Each row is a point on a tangle of strands that fork and nearly touch. The rows are in no order.
Points whose rows are less than 62.6 apart are linked; no others are. Some points are linked to none.
z_396: 15,-24,-29,-28,10,2,21,-6,21,9,-27,15,-9,-2,13,-12,-46,-21,8,-3,6,-40,-19,28,-24
z_913: 4,-4,26,-23,23,-14,-10,5,5,3,22,-13,-11,15,-43,1,-2,12,10,-20,-14,6,-8,-31,-23
z_531: 6,-20,-15,-43,19,-8,-8,-10,22,-9,10,4,-16,18,-27,16,-39,27,25,-43,17,0,-23,-17,-27
z_37: -19,15,9,17,4,3,-19,13,-12,7,-26,-11,12,-35,37,-10,41,-38,-6,24,-10,-1,14,26,0
z_538: -34,15,32,-7,-8,-22,14,7,-5,5,-28,-6,-5,-10,6,-2,25,-42,-13,27,9,13,25,21,9
z_976: -22,-9,-14,-27,18,-15,1,19,9,9,-13,9,-17,1,27,-14,-27,-21,3,-20,-8,-5,-20,-8,-24
z_650: 50,17,11,-1,-28,3,13,-7,-8,8,18,-31,16,5,7,-4,13,0,-3,57,15,-10,7,32,30
z_550: -6,-29,-43,-27,-7,8,3,-14,18,-11,-4,21,0,26,-37,9,-21,21,0,-24,8,6,-14,-1,9
z_57: 15,0,-2,-7,15,16,-37,-9,-8,-31,17,4,-2,6,16,34,-46,10,8,-32,1,-21,-4,-17,-45
z_825: 47,31,29,26,16,6,-10,13,-27,-25,22,-46,14,2,-16,-9,-38,-11,11,-12,-18,-25,7,-6,-9
z_647: 26,31,22,41,-11,-11,3,7,-24,-12,14,-8,-9,-6,8,-12,-30,3,8,19,-28,-25,8,-10,-12
z_170: -32,7,15,-29,7,-37,-4,5,14,-10,-8,0,-3,8,-24,-31,22,2,13,-4,-8,44,-5,4,33
z_87: -26,-14,-15,-17,11,-22,-3,6,-2,-3,1,14,1,19,-28,-3,3,25,9,-21,-1,44,-17,-11,23
z_229: -16,-11,-26,20,6,2,3,11,-4,20,-22,10,-15,5,23,-13,-6,-3,-16,-2,-5,-11,-15,-11,-6
z_847: 9,6,29,23,-11,22,-6,-11,-15,-1,21,2,3,19,9,18,11,-2,-5,4,-3,-1,16,-24,21
z_743: -24,-13,-6,-19,-12,-11,3,-20,26,2,7,14,3,9,-6,7,40,24,14,-20,28,38,-8,-14,35
z_781: -25,-16,-26,-17,-8,6,13,-29,23,8,-2,25,2,10,-11,-1,8,23,4,-16,23,22,-7,-8,34
z_501: 24,-1,22,-13,22,-15,17,-16,22,15,-22,10,-38,20,-28,11,-28,7,38,-18,2,-14,14,-19,-31
z_221: 40,19,31,-2,-6,-4,9,-16,8,28,17,-26,18,20,-34,-2,5,-2,-7,33,6,-13,19,24,40
z_349: 31,-17,-26,4,-5,48,12,9,5,-11,-11,8,-8,8,11,14,-35,-4,12,-18,-5,-16,-1,-4,-10
z_661: -19,-8,3,-21,4,-4,20,-8,15,21,-9,16,-17,-4,-22,-9,24,8,15,0,1,21,7,-15,4
z_817: -2,-27,-41,-42,-3,-7,16,-12,36,-5,-16,16,-5,16,-33,-17,-32,11,15,-26,2,-3,-23,6,6
z_995: -53,-9,-41,-2,-10,16,-21,-17,4,-18,-29,1,16,-15,40,6,26,-9,-11,-4,23,17,-18,9,14
z_695: -16,-18,-11,-17,20,-8,-10,-9,-8,0,-3,14,-14,31,-14,-2,-28,7,2,-13,-3,4,-14,-19,-16
z_431: -36,-23,-52,-40,-23,13,20,-16,14,-14,-18,6,18,-10,-8,5,10,1,-2,-11,19,26,-28,7,24
z_508: 27,4,-2,12,9,9,8,-10,-10,8,-21,26,-16,13,9,11,-61,-12,16,-8,-2,-30,18,-4,-23
z_503: 26,18,16,30,13,-1,-5,-3,-25,-16,11,-10,-11,4,-12,-8,-40,19,10,-26,6,-16,9,-26,-33
z_977: -4,-25,-56,-8,-17,22,-15,7,18,-20,-17,10,1,0,19,19,-11,2,-17,-14,-10,-16,-18,6,-14
z_907: -33,-18,-50,-9,6,16,-3,6,-1,-7,7,22,19,-14,4,29,3,19,-13,-9,1,21,-21,7,-2
z_123: 13,-3,7,36,2,16,-25,6,-20,-2,40,-3,37,-3,26,29,27,12,-9,-4,10,2,-2,-1,18
z_254: -51,3,-29,-27,-15,-10,17,-13,-6,5,-49,5,10,-8,-7,-21,6,-23,17,-10,32,37,-11,3,25
z_740: -13,3,-3,-14,21,-19,-37,31,5,-17,16,-10,7,-13,17,-16,-4,-8,-19,4,-32,-4,-18,26,-22
z_147: 49,32,38,11,-6,-4,17,1,-11,7,15,-38,8,7,-42,3,-20,-11,5,21,-24,-21,23,-1,13
z_140: -24,8,5,-14,15,-10,-22,21,8,-14,23,-3,14,-11,7,-25,0,-7,-26,11,-22,13,-8,28,8
z_693: 28,-26,-39,-18,6,8,-3,-7,13,3,-20,13,-3,-6,24,-5,-42,-15,9,-4,-1,-53,-28,25,-32
z_795: 34,15,24,24,-16,20,0,4,-21,-17,35,-21,21,-22,28,5,21,-3,15,39,-14,-3,3,11,24
z_785: -14,2,21,-31,-10,-43,7,-12,1,18,6,-22,18,2,-17,-21,46,-11,-4,33,7,16,-15,11,33
z_233: 10,4,8,-17,-2,-10,-3,11,11,14,35,-26,17,6,-32,-19,17,10,-20,20,-2,5,-11,18,28
z_143: -14,-4,18,-22,16,-7,2,-3,15,7,16,0,-14,3,-35,-5,14,19,9,-7,-17,18,-4,-26,-4
z_851: -28,-20,-46,-55,-16,-2,24,-16,14,-13,-39,1,9,-4,-23,-17,-10,-11,15,-15,-2,25,-28,4,17
z_710: 10,-17,-8,-18,0,4,44,-14,27,12,-43,7,-33,10,-15,1,-20,-2,16,1,1,-14,6,-3,-14
z_955: 2,-25,-45,-23,13,13,-23,-11,-7,-2,7,27,10,5,-3,19,-39,1,-3,-13,-8,-23,-19,1,-36
z_820: -18,9,22,-18,-5,-13,-14,9,9,-16,14,-2,0,4,-7,-24,12,-7,-23,28,-7,10,7,23,16
z_562: 15,22,13,34,14,24,-33,4,-22,-34,39,-16,31,-8,-10,26,-12,17,-17,-9,-18,-5,12,1,-8
z_486: -16,-11,-44,9,-17,15,-30,12,1,-10,-13,15,2,-9,29,18,14,1,-20,-11,-15,-2,-5,-2,-9
z_940: 22,10,22,-11,-2,-3,22,26,13,12,2,-36,-1,-4,-11,-23,15,-11,-14,36,-1,1,6,35,17
z_194: -41,-2,2,-14,-7,-30,-11,0,-10,-19,10,-22,23,-5,13,-13,39,3,-14,13,20,33,-30,11,28
z_359: -22,-12,19,-6,-8,-17,7,-21,-11,20,-3,6,0,16,14,5,39,-10,-6,20,17,11,-2,-14,21
z_379: -8,-17,4,-6,-15,8,6,-31,-3,17,5,25,-1,20,-1,15,24,5,1,7,21,6,9,-23,18
z_114: 30,28,41,36,-14,-7,16,-6,-9,10,17,-9,-2,3,-26,-5,5,14,12,7,4,-5,26,-14,24
z_799: -28,-9,-20,-6,-6,15,4,-4,15,3,4,24,1,1,13,-2,7,10,-13,-16,15,19,1,-4,23
z_355: -42,-4,-20,6,-8,16,-7,-21,-2,0,-39,4,7,-10,47,-5,29,-25,-3,9,30,3,-3,7,11
z_106: -51,11,2,-3,-16,10,7,-18,0,3,-37,-7,2,-21,28,-5,26,-33,6,10,48,11,4,4,5
z_697: 9,-21,-35,0,-17,30,24,-16,14,-4,-44,12,-1,-7,12,-9,-10,-22,-9,17,-3,-31,-2,27,2
z_253: 22,0,31,7,-13,-21,8,7,5,27,15,-19,-1,10,-31,-3,48,8,6,10,10,6,3,-9,23
z_260: -21,-27,-55,-16,-2,11,-6,5,6,-12,-26,12,1,6,11,-2,-14,-6,-10,-12,-1,-3,-25,7,-6
z_184: -5,-8,3,-5,-15,10,39,-13,10,20,-34,21,-14,3,8,7,23,-12,14,6,34,14,25,5,18
z_9: 29,10,-9,29,4,25,-1,-8,-26,-29,4,-2,-7,2,-11,7,-42,21,16,-31,11,-11,8,-27,-32
z_109: -44,4,-15,4,-6,-8,-2,12,1,-9,-19,-8,-9,-19,18,-26,18,-5,-18,4,14,17,-14,2,-3
z_338: -45,0,4,-28,-17,-23,9,-16,6,3,-4,-3,25,-6,24,-12,40,-18,15,-14,48,38,-9,-1,27
z_866: 13,-23,-22,-1,-14,43,21,-29,10,6,-10,21,0,18,-7,7,-11,3,-3,1,11,-15,6,-4,19
z_535: -2,-33,-36,-42,3,14,24,-1,23,-6,-25,9,-1,0,-3,-19,-28,-22,5,-5,0,-19,-24,27,-11
z_520: 3,0,26,13,11,5,-8,-3,-8,3,40,5,15,6,-15,-3,21,24,-7,3,22,17,9,6,20
z_411: -32,-6,-9,3,-13,-12,-17,-9,-6,-7,12,-1,32,-20,51,4,47,-5,-11,4,37,15,-16,9,4
z_66: -5,-2,6,6,-22,11,27,-24,3,12,-6,18,-2,-9,40,2,27,-2,6,10,38,9,15,-3,13
z_511: 25,4,18,-12,6,-11,10,17,20,18,10,-40,0,14,-38,-23,17,6,-9,21,-6,0,-6,19,25
z_678: 27,-16,-9,1,5,23,18,-25,13,6,-24,2,-19,34,-33,4,-32,8,17,-23,8,-23,5,-19,-7
z_343: -36,-15,-62,-24,-3,7,0,8,-1,-3,-34,9,6,-21,9,-14,-7,-17,-6,-8,5,8,-26,9,-11
z_860: -38,3,-4,-23,6,-32,36,-13,16,14,-59,13,-24,-1,-19,-9,-1,-19,16,2,6,20,9,5,6
z_526: 8,3,5,6,-3,12,-22,7,-8,-16,39,-17,28,-26,16,4,33,17,-23,34,-8,4,-9,28,6
z_384: -24,13,23,-12,0,-23,14,15,-3,2,-24,7,-21,-10,8,-5,-1,-35,-11,22,-14,3,22,11,-20
z_328: -2,-3,6,12,3,-13,-15,20,-16,5,22,-11,0,9,-12,-11,7,7,-25,8,-12,-3,-16,-12,-4
z_363: -11,-12,-15,7,27,9,-23,30,-4,-5,10,14,1,7,13,4,-14,2,-8,-21,-12,7,-8,2,-14
z_357: -8,-14,-30,0,-6,39,5,-16,12,5,-5,29,3,5,12,5,-9,1,-11,-5,3,-4,6,0,14
z_247: 3,3,11,-21,0,-19,-16,24,11,1,26,4,-17,11,6,3,-30,-1,-6,-29,-10,-10,-7,-18,-26
z_112: -1,9,25,1,-20,-8,22,15,-7,14,8,-14,2,-25,10,-12,41,-12,-10,27,10,7,5,8,8
z_737: -42,-6,-20,-10,-3,1,2,1,5,-8,-14,17,-9,-5,11,-18,7,1,-10,-3,12,24,-5,3,8
z_167: 37,19,44,18,-11,-22,30,-18,8,29,16,-22,13,5,-11,0,15,2,2,37,12,-12,18,21,39
z_249: -21,-15,-37,13,16,26,-21,3,-8,-2,13,25,26,-7,9,40,5,19,-13,-13,-3,10,-9,3,-1
z_256: -6,8,32,-3,4,-51,21,16,13,14,-27,-9,-25,5,-30,-9,16,-10,-2,20,-9,9,17,16,5
z_993: 4,8,9,7,21,7,-24,18,-4,-15,48,-27,37,2,-31,17,-4,23,-32,-1,-7,4,-10,21,10
z_17: 24,0,-2,-10,-3,10,-16,-12,-3,-10,2,4,-17,20,13,21,-49,-1,9,-27,3,-33,-4,-29,-35
z_258: -16,-10,-3,5,7,-20,-11,13,-8,7,16,11,0,22,-32,-10,10,22,-4,-19,11,25,-7,-9,19
z_394: -32,1,17,-28,-4,-21,-10,10,17,-24,6,-9,-6,9,-13,-17,22,5,-9,3,-5,33,-3,8,21
z_222: 37,14,25,3,7,0,-12,14,-3,-5,28,-32,6,15,-38,-16,-15,8,-16,11,-9,-12,4,14,0
z_603: 31,18,27,-5,-5,-9,21,25,9,1,6,-33,-9,-3,-11,-20,-11,-8,-11,37,-20,-11,13,28,4
z_641: -22,-4,-28,10,1,14,15,3,5,13,-38,9,-13,-16,31,-13,-3,-17,-9,2,-5,-11,-5,1,-10
z_24: 4,1,25,3,4,-43,6,6,16,29,-10,-11,-10,14,-39,-6,49,2,15,11,-1,11,-4,-9,26
z_691: -18,-5,2,1,-2,11,-9,26,8,-30,23,-10,2,-11,12,22,22,21,-22,3,-8,20,-10,2,-6
z_456: -4,11,14,-32,-17,-32,9,-8,6,12,1,-32,17,-4,-15,-28,38,-10,-14,46,22,6,-7,34,26
z_58: -10,6,18,36,9,-4,1,-10,-18,19,-10,7,3,-7,38,-6,22,-11,-13,32,-3,-9,6,7,14
z_466: 10,4,24,19,-16,4,35,-2,-1,9,-23,16,-25,7,9,15,14,-3,17,13,15,14,34,-2,18
z_296: 23,-23,-37,-5,2,21,-15,-13,9,-9,-35,8,-10,-2,37,7,-28,-10,10,1,-22,-41,-14,10,-33
z_181: 23,6,8,32,-6,11,20,6,-30,-4,-17,15,-23,7,4,11,-23,1,20,14,-5,-5,23,-13,-11
z_910: 19,22,27,23,-1,-6,-5,-4,-19,-10,18,-6,-12,4,-6,-8,-34,9,-1,-2,-16,-21,11,-25,-24
z_317: 38,-8,-30,24,-7,50,11,-14,-8,-14,-9,9,5,5,-1,12,-45,1,14,-16,-5,-30,5,-8,-6
z_753: 3,-3,-15,29,-11,35,-6,-12,-8,0,12,26,8,-4,27,17,4,14,-4,-5,11,2,10,-8,13
z_145: -34,-6,-6,14,10,1,-3,-10,-18,14,-30,7,3,-3,41,-7,30,-24,-9,21,13,4,-4,4,11
z_946: -22,-23,-46,-30,-27,22,16,-20,18,-19,-21,18,7,-8,-11,-9,1,-3,-10,5,17,5,-11,21,9
z_323: -4,12,14,-6,-2,-7,-5,30,-6,-10,-9,1,-16,-15,19,-17,1,-23,-13,17,-18,0,13,17,-23
z_669: 20,-8,-5,15,-10,32,20,-25,0,4,-16,6,-17,24,-18,10,-20,11,8,-12,6,-15,11,-27,5
z_497: 5,-13,-21,0,13,16,-9,-10,-3,-3,-33,22,-16,6,35,4,-28,-15,6,8,-21,-28,2,6,-30
z_111: -21,-1,-2,-8,4,-28,-8,15,-12,16,21,4,0,1,-9,-16,-4,-6,-21,2,-25,-3,-20,-15,-10
z_115: 3,-2,7,10,26,25,-5,-4,-19,5,17,11,-1,6,-17,5,-19,6,1,-18,-2,1,12,-21,-18
z_749: 49,-11,-34,-7,-4,32,-13,-10,2,-20,4,10,10,-12,10,22,-53,2,20,-21,-3,-45,-9,10,-38
z_890: -1,-1,-14,25,-12,30,-7,1,3,-5,-3,17,10,-24,57,10,26,0,2,-2,15,10,12,9,14
z_402: -11,-6,-31,17,-2,3,-44,27,-1,-13,-16,5,1,-17,35,7,23,-1,-14,-13,-27,2,1,10,-16
z_464: -33,-15,-30,-19,15,-20,-33,19,-5,-22,-7,2,-3,-2,26,4,-7,-1,-12,-9,-23,8,-34,-2,-28
z_674: 12,20,34,35,-4,-4,11,-13,-14,13,15,2,10,-9,23,-8,9,-2,-11,36,-6,-13,13,8,26
z_632: 10,4,-23,33,-18,28,26,-14,-11,12,-29,20,-7,-23,39,2,4,-4,8,21,3,-13,10,0,5
z_865: 33,-6,-29,13,5,22,-43,-6,-10,-17,-6,15,5,-12,30,31,-27,6,26,-24,-38,-26,10,-2,-39
z_271: 39,28,9,27,-12,17,-22,8,-16,-7,39,-29,30,-3,-9,0,-7,0,-18,15,-21,-22,6,8,21
z_137: 13,9,37,-15,17,-27,-18,1,6,3,14,-11,-11,27,-53,-5,-4,0,9,-10,-18,-6,9,-19,-14
z_521: 19,2,-4,29,6,39,-12,8,-18,-24,10,3,-3,-9,20,20,-15,10,12,-8,-21,0,6,-17,-16
z_35: 12,11,19,5,7,-2,-9,-25,0,0,-6,0,-17,28,-43,8,-14,10,9,-36,2,-11,18,-44,-20
z_807: -5,-4,-7,31,11,37,-19,-5,-8,-2,28,16,25,4,17,35,5,15,-12,-19,11,7,2,-7,16
z_530: 2,-1,25,3,9,-5,-6,-2,-12,11,36,2,25,2,8,-13,30,2,-11,25,18,9,2,21,24
z_826: 6,-4,-8,8,13,35,-24,-6,-6,-32,13,9,-1,7,10,36,-33,14,-1,-22,-15,-6,5,-15,-27
z_422: 15,-16,-38,-6,17,15,-39,4,0,-8,0,22,2,-10,26,23,-28,6,8,-23,-21,-19,-7,9,-45
z_107: 9,7,31,23,-2,-29,15,14,-22,13,-14,3,-18,12,-4,8,-4,-17,-14,29,-16,-8,20,6,-3
z_131: 28,34,33,52,-9,-2,15,-2,-30,-2,14,-9,3,0,-7,-1,-19,-1,14,16,-15,-15,21,-11,21
z_438: 15,20,5,37,6,31,-17,-5,-37,-26,29,-8,27,-9,-11,28,-10,10,-9,-26,-3,-1,15,-27,-8
z_139: -23,14,30,-10,7,-39,28,-3,26,30,-10,-4,-2,-16,-12,-23,36,-7,9,12,10,20,10,12,32
z_73: 4,12,25,15,-5,8,14,1,17,4,17,0,-20,-4,-6,-11,-3,21,-3,-8,-10,2,12,-22,5
z_69: -34,-10,-8,-23,-22,-16,6,-15,17,-1,14,12,16,-5,19,4,41,6,4,-16,42,38,-9,-6,24
z_779: -34,4,-7,-22,9,-31,-3,18,-5,7,-7,1,-9,-9,16,-24,-9,-25,-13,-1,-23,0,-22,-10,-19
z_694: -16,-1,-5,-6,-2,7,-12,1,8,-16,27,14,-1,8,-22,24,-14,29,-18,-24,-5,10,2,-19,-10
z_912: -12,-15,12,-6,7,-6,-3,-17,17,2,18,9,3,11,-23,9,42,34,17,-12,26,36,-2,-12,24
z_421: 19,16,46,28,-13,-22,32,-20,-8,26,16,-6,11,-7,15,3,18,-3,-1,37,10,-10,19,7,27
z_364: 36,13,9,14,-11,16,-14,4,-10,-8,30,-26,31,-26,31,-4,29,-1,-5,44,-10,-7,0,34,18
z_927: 25,16,31,26,-2,-12,1,-4,6,21,9,-5,-9,7,-49,-2,31,20,19,-8,8,3,17,-25,11
z_288: -11,9,-17,30,-3,16,8,-3,-5,15,-39,8,-8,-33,47,-7,12,-15,-1,14,-17,-12,9,1,-7
z_216: 18,1,-1,-5,6,17,2,13,-10,5,8,15,-14,-13,19,11,-29,-12,12,-7,-21,-15,3,-18,-42
z_822: 23,2,17,-22,-12,-18,0,-13,16,23,41,-22,31,7,-23,-10,35,6,-4,23,20,6,-4,22,35
z_934: 25,14,12,39,-10,22,-9,11,-26,-25,24,-16,8,-22,30,7,16,7,19,25,-26,0,1,-5,10
z_771: 6,9,17,13,-1,9,-15,8,-11,-2,4,-18,25,-32,43,-10,45,-23,-3,37,-1,-2,8,35,10
z_315: 19,-3,30,-15,-1,-21,9,-12,9,23,36,-13,35,8,6,-14,34,-11,-1,24,31,3,1,31,29
z_397: 12,1,25,8,-18,-9,19,21,1,14,11,-18,-10,-3,-9,-11,35,4,-6,11,3,7,0,-8,13
z_202: -40,12,1,-1,-1,10,-28,12,-8,-8,-25,-11,8,-32,31,-10,35,-38,-7,13,-3,10,4,15,-8
z_179: -24,16,6,11,-26,-7,6,16,-1,-2,-6,-13,-1,-35,21,-24,35,-13,-18,13,20,11,4,12,2
z_261: -45,2,-20,-30,-1,-21,23,-4,6,6,-53,7,-13,-2,-15,-23,-4,-19,17,-9,14,30,-3,3,11
z_616: -39,6,3,3,-11,-19,-18,-7,-2,-5,6,-13,36,-20,45,-17,44,-25,-4,3,49,16,-10,23,9
z_226: 16,3,8,-10,1,6,-9,-21,0,-5,4,0,-16,23,-17,15,-41,5,6,-36,2,-22,6,-39,-33
z_110: -13,-2,18,-18,11,-11,29,5,16,26,-20,17,-27,3,-16,2,-2,-15,10,1,-14,10,20,-7,-5
z_471: -5,-6,17,11,-6,15,-8,-24,-6,2,13,12,-2,28,-9,17,13,12,-4,-7,14,7,11,-28,19
z_873: 15,15,41,-14,1,-26,17,17,9,-1,5,-16,-20,-2,-11,-16,-12,-9,-6,30,-25,-10,12,13,-17
z_587: 58,27,10,10,-27,12,14,1,-13,4,12,-37,13,7,-4,3,-7,-6,7,52,-4,-16,12,27,36
z_987: 39,-5,-33,3,-9,38,-7,-20,-3,-31,4,1,15,-1,-11,27,-56,8,7,-33,5,-38,-3,-7,-30
z_973: -21,7,18,-14,-1,-23,24,-18,29,33,-13,25,-11,-7,-16,-9,33,-1,18,1,8,23,18,-8,26
z_701: 29,14,17,10,4,-14,15,-1,-10,8,-13,21,-30,13,-1,13,-55,-4,23,-14,5,-22,23,-10,-30
z_75: 10,10,18,-2,26,-12,-21,20,0,-17,43,-25,6,-1,-20,7,-31,24,-10,-34,-1,-9,-13,-10,-35
z_133: 9,-2,24,22,-3,-3,23,5,-21,8,-22,10,-27,14,2,13,7,-4,4,24,1,5,23,-5,0
z_239: 11,-12,-1,-24,11,-17,28,-13,37,20,-41,17,-37,16,-31,8,-17,3,32,-10,-4,-9,6,-9,-18
z_629: 14,-24,-32,-34,6,8,-14,-25,6,-12,11,10,6,11,-8,21,-53,7,3,-25,11,-37,-29,-4,-33
z_965: -27,-4,-21,2,10,-13,-44,31,-1,-14,-6,-5,8,-16,27,-4,18,-11,-19,-6,-30,4,-14,15,-14
z_996: 4,7,6,19,4,-4,-13,24,-14,4,-5,4,-7,-11,25,-11,4,-15,-13,14,-28,-9,6,4,-17
z_569: -39,-8,-13,-38,11,-11,-1,13,10,-21,16,6,-2,-11,-5,1,-9,17,-6,-15,-19,30,-23,-8,-15
z_968: 30,-27,-26,-20,2,31,10,8,14,-8,-8,7,-13,14,-4,11,-41,-3,13,-24,7,-20,-8,4,-26
z_594: 26,12,7,44,3,26,-9,22,-24,-18,20,-17,4,-14,16,5,-9,8,12,-3,-27,-5,2,-15,-2
z_798: 31,12,35,7,15,-20,20,-6,2,15,-17,-1,-32,12,-26,14,-35,2,34,-22,0,-17,22,-25,-29
z_919: -46,-15,-57,-17,-11,4,5,3,4,-12,-8,13,22,-18,8,14,11,12,-13,-16,17,33,-29,8,17
z_28: 8,-1,-13,27,24,2,-48,20,-15,-22,18,-1,9,-7,13,28,-14,24,-8,-19,-23,-10,-8,1,-40
z_251: 6,7,26,19,20,14,-11,-8,-21,-2,41,-8,21,2,-39,1,11,23,-10,-11,17,11,13,-10,7
z_169: -6,6,4,15,-20,14,10,-5,-1,2,-1,13,11,-23,58,-2,35,-15,6,5,35,10,17,12,9
z_172: -25,-6,21,-18,-10,-40,4,-16,-10,17,2,-4,6,10,-3,-8,47,-8,-1,19,16,20,-10,-6,28
z_519: 28,-1,-13,23,1,16,1,-5,-23,-8,-29,20,-21,8,21,11,-41,-6,23,10,-14,-26,12,-3,-28
z_577: 25,-14,-37,20,-15,39,20,-18,-5,2,-33,19,-2,-13,21,2,-12,-9,8,22,-12,-30,3,15,-3
z_458: -19,-12,-26,-33,6,-15,21,-15,32,10,-27,21,-13,10,-28,-23,-16,12,24,-22,-6,18,-14,-9,13
z_386: 55,33,1,22,-16,22,-3,-7,-17,5,30,-37,34,2,-3,0,-15,-4,1,34,-6,-24,9,17,36
z_518: 19,11,9,11,5,15,-27,4,-5,-1,49,-23,41,5,-16,8,5,9,-29,12,-2,-8,-1,22,27
z_474: -2,-8,-2,-28,5,-13,-12,12,19,-11,21,-2,-21,12,-6,17,-29,21,5,-42,1,-1,-19,-24,-33
z_153: 1,-12,-7,-26,11,-11,14,14,15,17,-16,14,-29,11,14,-3,-38,-15,11,-21,2,-15,-6,-5,-25
z_252: -2,12,-2,-23,-16,-14,-4,1,-1,7,8,-34,23,-13,3,-24,31,-18,-26,48,13,-3,-9,37,18
z_858: 12,8,-15,34,-15,15,-29,27,-5,-12,-7,-2,1,-27,46,6,24,-2,2,-6,-34,-1,9,5,-2
z_485: -35,-10,-43,-16,-7,7,26,-7,12,8,-50,1,-7,-16,7,-23,-9,-23,-4,0,13,-8,-16,7,-5
z_971: -34,-7,1,-11,-19,-22,-13,-5,1,-17,27,1,23,-2,24,10,42,8,-19,4,27,27,-16,3,19
z_383: 21,10,47,-17,11,-38,3,9,8,11,6,-11,-24,14,-32,-3,-16,-7,10,6,-23,-13,11,-7,-25
z_863: -18,7,-5,-21,-5,-8,-17,9,0,-6,17,-34,30,-20,11,-16,34,-12,-32,33,-1,8,-24,33,20
z_982: 6,8,10,26,12,23,-13,-11,-31,-12,25,3,12,1,-27,11,-9,18,-9,-19,9,5,16,-25,-11
z_135: 4,3,-2,30,0,24,-27,22,-1,-17,11,-2,17,-23,47,13,36,5,-2,0,-9,12,8,19,12
z_457: 18,11,38,15,1,-47,30,16,15,26,-14,-14,-24,0,-34,2,9,0,1,18,-15,0,22,10,6
z_480: -1,1,3,11,10,-10,-5,17,7,15,14,8,-8,18,-35,-12,-8,16,-1,-37,5,10,6,-16,6
z_265: 34,21,43,19,12,-14,22,4,-15,12,-4,-15,-17,9,-30,13,-26,-9,24,-16,-12,-14,26,-27,-20
z_834: -17,8,20,-21,1,-48,9,16,7,6,-9,-2,-22,3,-26,-27,7,-4,-4,12,-12,11,2,4,-5
z_551: 14,-1,11,26,-7,3,-3,24,-16,6,29,-19,5,-4,-2,0,19,10,-17,8,-4,-2,-9,-11,6
z_929: 14,-13,-14,-22,9,8,16,9,22,19,-8,19,-19,14,-8,-3,-42,-6,15,-34,5,-15,2,-5,-15
z_376: 42,27,35,22,12,5,-2,0,-25,-19,20,-51,12,6,-40,-8,-18,1,0,-20,-7,-15,11,-17,-8
z_872: -7,-11,3,1,3,-24,16,7,14,13,-21,-3,-38,24,-13,-16,-3,12,5,-12,-3,1,-10,-25,-9
z_48: -44,-11,-28,-40,10,-15,-7,10,4,-27,-7,0,-4,-10,17,-3,-14,1,-2,-14,-16,21,-34,-7,-24
z_56: -31,5,9,-18,11,-50,7,5,4,10,-11,5,-10,9,-26,-37,5,4,3,3,-12,27,-9,0,15
z_806: 39,21,45,18,16,-9,1,5,-24,-4,6,-23,-7,14,-48,-2,-15,-3,17,-15,-1,-10,27,-19,-19
z_166: 14,-2,0,21,18,-8,-37,30,-20,3,0,1,-3,-2,23,-5,-4,-10,-3,2,-32,-17,-1,7,-29
z_354: 6,-2,15,12,-3,14,0,-23,4,6,-3,2,-15,29,-30,14,6,17,10,-19,4,2,15,-37,9
z_38: 6,-9,-5,3,25,32,20,-8,-11,25,-2,24,-6,1,-9,2,-25,-2,7,-5,-3,-6,12,-13,-16
z_381: -5,-23,-21,-18,1,20,43,-18,30,9,-35,6,-22,0,-14,-18,-8,5,10,1,11,-3,-5,5,3
z_149: -5,-1,-11,24,17,6,-45,19,-14,-27,22,7,17,-10,8,31,7,28,-19,1,-24,4,-2,17,-23
z_84: 41,22,46,2,5,-12,7,-8,8,21,12,-27,4,16,-57,-1,5,-3,3,21,-16,-11,24,6,17
z_241: -46,13,27,-6,-11,-19,17,-11,-1,11,-29,-10,3,-16,16,-2,34,-41,3,17,41,17,15,12,11
z_718: -15,6,13,-5,1,-14,33,12,6,13,-33,10,-30,-6,11,9,-13,-26,-6,9,-12,0,22,0,-18
z_662: 21,-25,-27,-48,7,-1,-3,-13,21,-5,11,7,0,13,-19,15,-53,11,16,-40,25,-27,-30,1,-23
z_337: 21,-4,-22,18,0,40,-19,6,-10,-21,-9,14,-7,-12,35,20,-10,0,21,-2,-34,-7,10,-5,-20
z_23: -23,-8,-26,-38,2,-24,6,-4,16,4,-26,25,-7,14,-32,-15,0,8,30,-23,-7,40,-12,-10,21
z_196: -11,-5,1,13,5,-19,9,8,-1,7,-15,3,-34,14,6,-18,-12,11,-10,4,-2,-7,-9,-15,-18
z_305: 2,4,-1,22,9,8,-38,7,-11,-21,32,-8,27,-20,10,18,21,24,-27,22,-28,-1,-7,18,-6
z_424: -16,-6,11,7,-2,-14,16,10,12,20,-1,3,-4,6,7,-18,34,7,6,-9,36,26,3,3,32
z_26: 19,2,4,21,20,-11,-45,19,-18,-10,12,2,-3,7,21,1,-24,1,-2,-13,-20,-25,-6,-2,-35
z_104: -14,-18,-28,-16,-5,11,7,-24,21,8,4,19,4,18,-34,12,-2,29,2,-27,8,15,-11,-21,20
z_685: 3,18,13,29,9,11,-19,14,-7,-30,44,-21,32,-3,-20,42,-3,31,-29,-11,-4,1,0,4,-1
z_608: -57,9,-9,-20,-18,-21,12,-17,-2,2,-30,-6,12,-15,5,-22,25,-18,20,-9,44,39,-13,-3,26

A fork is a point with three links. Follow the links from the first point to the second and name the forks in between, in order.
z_169; z_305: z_890 z_753 z_357 z_669 z_354 z_521 z_364
z_718; z_233: z_661
z_456; z_87: z_471 z_354 z_669 z_357 z_799 z_781
z_421; z_973: z_355 z_384 z_661
z_629; z_826: z_521
z_133; z_258: z_890 z_753 z_357 z_799 z_781

A fork is a point with three links, a tip a point with one. Leave the first point through the second and follow the links. Name the first fork or tip that comes.
z_422; z_955: z_247
z_153; z_929: z_749
z_662; z_629: z_521
z_940; z_603: z_661
z_641; z_485: z_402
z_56; z_170: z_965
z_386; z_271: z_982
z_965; z_740: z_457

Name the points in between on the shortest way along the links from the first point to the second, in order.
z_226; z_111: z_35 z_354 z_669 z_866 z_357 z_799 z_737 z_109 z_179 z_112 z_397 z_551 z_328
z_114; z_987: z_927 z_253 z_397 z_551 z_328 z_111 z_779 z_976 z_153 z_929 z_968 z_349 z_317
z_466; z_260: z_184 z_66 z_169 z_890 z_135 z_858 z_402 z_486 z_977
z_258; z_781: z_87 z_23 z_458 z_817 z_550 z_104
z_993; z_137: z_685 z_562 z_438 z_982 z_251 z_520 z_530 z_315 z_822 z_233 z_511 z_940 z_603 z_873 z_383
